A landscape with many valleys, sampled at points; each row gives a point and its height.
From any point a ball rolls to the lowest of the 6 points nearest to it. It stops when none of these is lower. Distance is the straight distance between rows; heights are no part of it.
Sekiv h=2.83: [ 27   5  26  -3  13   1  43  -2  13   9   9  25  24 -16  15  -8   7   4
   6  -2]
todul h=4.99: [-30   2   0  16  26  10 -30   2 -21  -8 -26  10  32 -19   1 -11 -50 -42
  23 -11]
Fol h=2.62: [ 35 -18  14  17   0 -21  35   7 -23  22   2  40  29 -12  19   4 -12  -9
   3 -15]
dodek h=3.55: [  7  11  22 -17   5  10  10   4  13 -12  15   4   5   8   8  16  15   1
 -22 -11]
pinit h=6.31: [ -8   3   4   2  -9   1   7  -4  22  -2 -24  -2  10 -17  -1   8  -7  -4
 -11   4]
Pezen h=6.40: [ -4 -23 -25  24  18  10 -14   0  13   3 -16 -26  32  -3  35  23   3 -22
 -14   4]
gigo h=1.97: [ 32   6   7  -3   7  10  10  14  15 -14  -3  11  15   6  31  25   0 -17
 -40 -16]
Vadal h=5.22: [ -2  15  -5   3   3   9  -5 -11   9 -20   0 -28  13  10   7  15  23  -7
 -32 -21]
pizat h=5.55: [  7  14  14 -18  -8   5 -10   0  17 -10  15   2 -12  15   0   5  19   1
  -9 -13]
Tori h=3.95: [-19  -2 -21  -1 -23 -11 -20  -4   1  -1  -7  -7 -28  -1 -35 -20 -17   5
  21  21]
finu h=1.39: [ -3  -1   2  15 -11   6   1  12  14  10 -30  10  19 -22  17  32 -12 -20
 -19  -4]
midor h=1.78: [ 27  13  13 -21  18  18  36   9  -1 -15  38   7  -3   6  17 -10   3  13
 -18  -4]
Tari h=2.82: [-18 -21 -14  27   2  -1 -28  -9  -5 -14   1 -31 -11  24 -10 -18   4   4
   8  16]
sema h=1.30: [ 32  20  11 -12  22   6  29  13  -2 -12  10  20   7   4  27   1 -10 -13
 -16 -13]
sed h=2.40: [29  6 21 -3 11  5 35 -2  5  0 -1 29 14 -8 16 13  8  1 -6  0]
seda h=3.88: [-14  -3  -3  -3 -13  -5 -25  -1   0  -7 -17  -4 -33   7 -35 -22 -14  -6
  21  23]
nif h=5.49: [-11   6  12  -7 -18 -25  -1   1   8  25 -11   4 -28   4 -31  -8   4  17
  17  15]
dosol h=4.85: [-10   8   8 -14 -20 -11  -2   4   9  12   3   3 -15  15 -14   3  10  20
   5   3]
rofin h=2.31: [  0 -26 -39  14 -18  -6 -24  -5 -25   1   9 -39  -8  22   5 -14  38   9
   0   0]
zileg h=6.47: [-18  -1  -8  18  13  22 -16   4  -5 -17 -20 -19  32 -11   9  -7 -25 -30
   7  13]
fosat h=4.20: [ -4   0   4  -9   1   7  15   8   4  16 -28  21  16 -33  -4  14  -7  -4
  -6   3]
surir h=4.05: [ 12   5  13   0   2   4   8  -7  19 -13 -14  -2  14   6  12  20   7  -3
 -24 -13]
zumol h=2.89: [ 21 -18  19  21   1 -37  42   8 -28  22  -7  37  30 -21  -1  11 -18  -5
  12   0]
dimo h=2.81: [  0 -12 -38  16  -1 -13 -18  -9 -35 -23  -9 -29 -28  16 -16 -28 -10   3
  35  29]
Poti h=2.16: [ -8   0 -25   5 -19  -9 -30  -8  -7  -3  24 -17 -14  28  -6  16  28  14
 -17 -17]
figo h=2.59: [-16  -5 -20   7 -23  -6 -23 -12  -2  -8  17 -27 -12  20 -19  -8  15  13
  -2 -12]
mafa h=4.92: [-25  10  16  -2  -6   6 -17  -8   9  -1 -18  -7  -9  -7 -19 -29 -19  -4
   7  22]
Bemi h=2.02: [ 27  18  11 -16   8  15  18   8  18  -7   7   8   9   8  16  15  -1  -8
 -25 -11]
gokam h=5.29: [ 12  23 -29 -30  -5  12  -1  10 -23  -4  51  10 -38   6   6  27   9  29
  -1  -2]
Geb h=3.17: [-19  -4 -19   6 -12   0 -15 -16   0   0  -3 -37   1  18   1   0  24   4
 -15  -9]
kidaf h=6.56: [ -8  10  23 -15  -9   4  13  -6  20  10  -6   1   2 -11 -10   7   8   1
  -6  10]
Tamid h=2.45: [  1 -25 -43  17 -16 -14 -21  -1 -42  -3  -2 -30 -12  23   3 -14  27   8
  23  28]
sena h=4.09: [ 19  16   4 -19  -9 -20   8   5   0  13  36  14 -37  19  -6   8  20  30
  16  -4]
nime h=5.47: [-17  -6  11 -10 -17   2 -12   1  12   4 -12  -9 -14  -6 -20 -14   3  11
  -1  16]
ranek h=5.61: [-10 -12 -17  19  22   6 -11  -8  11  -8 -11 -47  36  12  21  18  15 -13
 -28   0]
seb h=5.09: [ -1   3  16 -11  10 -18  22 -16  16  23   7  12 -13  -4 -20  -9   5  34
  29   8]
Suk h=3.57: [-10 -12   1   8  -8  -1   9  19   4   5 -31  19  24 -32   7  20 -19 -21
  -1   0]
rupev h=2.42: [ 18   6  26 -14  17   5  37 -10   0   0  26  18   8  -9  11 -14  -6  12
   4   5]
mopu h=5.57: [ 11  11  -1 -20  -6   8 -12  14 -10 -21  27  10 -27  11   0  15  21  15
 -14 -23]
ridid h=2.41: [ -3  10 -17  -9 -29 -12 -16  -5   1  11   5  -3 -19  18 -21   8  12  15
  -3  -4]
Nez h=3.62: [-18  -9  -7   6 -21  -7 -22 -15   6   2  -2 -22 -22   5 -19 -17   5   3
   4   3]
tep h=5.56: [-27  -6  -5  15  11  13  -6  -1  13 -19  -5 -41  10   7   4  -8   7 -19
  -1  15]
Nul h=1.98: [ 36  -5  -8  -8  10   3   9  15   6  10  -8  31  25  -6  32  12   0 -16
 -14 -27]
duta h=5.10: [-30   7   7  10   3  21 -10  -5  12  -6 -26 -12  15 -25  -9 -11 -25 -16
   7   7]
sisu h=4.70: [ 12  22   3 -29  -6  -2   0   3 -11  -9  43   8 -28   5   3   4  15  21
 -10  -1]
Zafot h=3.41: [-13  -3   3   3  -2 -10  -1  19 -10  12 -25  19  20 -38  -6  15 -33 -18
   3  10]
Tis h=3.37: [ -5  -6 -30   4   2  -7 -27  -7 -19 -24  -1  -4 -32  16 -32 -32 -22   0
  39  16]
mogo h=4.26: [ -5  15   0  -1 -23 -22  -9   5   5  24   0   1 -21  17 -20  -5   6  23
  20   7]
sep h=1.79: [ 37  13  -3 -24  16  27  27  25  -1 -19  31  -4 -15   1  27  -2 -11  -5
 -19  -3]
fuzu h=7.55: [-22   2  21 -14  -6  -1  13   2  14  17 -12   6 -12 -20 -20 -11   2  22
   0  10]
Gasuf h=6.11: [-18  -9 -20  32  22  14 -11  -1  12   5 -25 -13  24  -9  19  14 -12 -27
  -6   7]
rim h=7.04: [ -3   4  22 -18 -11  -7   2   0   9  11  -6   3 -15   9 -10  -6   8  18
   4  -4]
Dav h=5.82: [  7  18   4 -17 -10  13 -11  -9  16  -6  14  -6  -2  12  -2   8  25   7
 -32 -19]
Lipe h=1.63: [ 50   7   5  -5  17  10  20  12  -9   4   1  26  14   1  36   9  -9 -14
 -24  -8]
buna h=2.53: [-11 -31 -23  18  -6  -1 -25  -3 -23  -9   0 -36 -21  19   0 -27  12   0
  18  11]
Siv h=4.13: [-18  -8 -12  12   7   2 -12  -6   3 -13   0 -44  10  15   9  -2  22  -1
 -13  -2]
nomut h=6.85: [  8 -22 -13  15  10   0 -15   3   6   5 -13   4  32   9  38  25  -7 -19
 -40 -23]
donet h=3.26: [-21 -20  -6   4   9   4 -32  -9  -5 -15   2 -19 -22  -1 -23 -31 -26  -6
  23   7]
fov h=5.36: [-15  -5 -11  18   3  21   0  -1  14  -7 -23 -16  17 -24  16  16 -20 -24
 -13   2]
Rezaf h=5.99: [-20 -10  -7  23  19  17 -22  12 -10   7 -26   9  27 -11  12  -4 -36 -40
  18   0]
rubir h=4.24: [-21 -20  -5   6   3   3 -18  -4   6  -5  -5 -36   4  13 -11  -8   2  -1
  -9   0]
kur h=2.96: [-24 -12   1  14  16  14 -21 -11  -7 -16  -3 -25 -18  20 -16 -37 -19  -5
  19  11]
niro h=5.54: [  6  11   8 -20 -15  -6   3   5  10  12  25  10 -17  16  -5   7  20  20
   1  -9]
Guk h=3.05: [ -7 -12  13  18   2 -18  25  24 -30  16 -25  27  14 -34   1  14 -19 -11
  12   0]
bele h=1.36: [  2   9 -18  -3 -26 -11 -20 -11 -14   8  17   6 -12  16 -13  10  23  19
  -4 -14]
tefa h=2.63: [ 14  17  23 -28   7  13  20   4   9  -5  26  14 -16   7  14   2   6  14
  -5 -12]
veva h=4.56: [ 15   7  10  -4  -8  -8  18   3  10   2 -18  11  18  -9   8  22   0 -14
 -14 -11]
ril h=1.62: [ 12  13  30 -19   5  -1  28  -6  12  10   5  18   4  -4  -6   2  19  13
   2   1]
zagum h=3.77: [  8  14  20 -28   3   0   9   1   4  -4  40  10 -16  10   7  -4  20  29
   8  -2]
bor h=2.01: [ 38  -2   9   5  11   7  30  14 -11  15   8  42  18  -6  29   6  -9 -13
   1 -10]
dasa h=0.68: [  7  14   5  -7   4 -22  18 -12   7  22  40  20 -19   1 -10  -5   2  29
  26  -3]
fofi h=3.64: [-21   3   5  -2  34  22 -16 -19  -7 -16 -24  -9   7  -5 -12 -44 -28 -27
  24  12]
Pilu h=3.03: [  9 -20  12   8   3 -22  38  12 -21  25  -9  37  27 -33   5  15 -11  -4
   3  -1]
Fof h=3.94: [-22   5  19  -8  -2   2   8   2  -3  17 -25  12  13 -38 -11  -2 -25 -12
   2   2]
peda h=2.97: [  7   3   0  -1 -23  -9 -18  -7   9   1  14  -3 -15  15 -12   8  21  10
 -10 -15]
zetes h=4.71: [-22 -18 -12  24  16   7 -20   7  -2  -2 -21   2  32 -29   6  19 -27 -24
   0   3]
feki h=3.39: [ -3 -11 -24  12  18  -7 -29 -13 -26 -37  -8  -3 -30   8 -28 -30 -15   1
  43  21]
podut h=3.97: [ 16  14  22  -8   9 -10  28  -3  14  12  33  15 -12  -4   6  -5  12  25
  16   0]
gafar h=3.60: [ 13   3  29   5   7  -5  48  -8   2  13  -8  30  20 -26  -5   0   6  14
  17   9]
Nuno h=2.05: [ -9  -3 -41  13 -33 -10 -25 -16 -14   4  11 -21 -16  22 -18  -6  18   9
  -3  -3]

For each start below, name the point where the ball stops.
fofi => bele
feki => bele
donet => bele
zileg => finu
tep => bele
Rezaf => finu
Gasuf => finu
Guk => sema
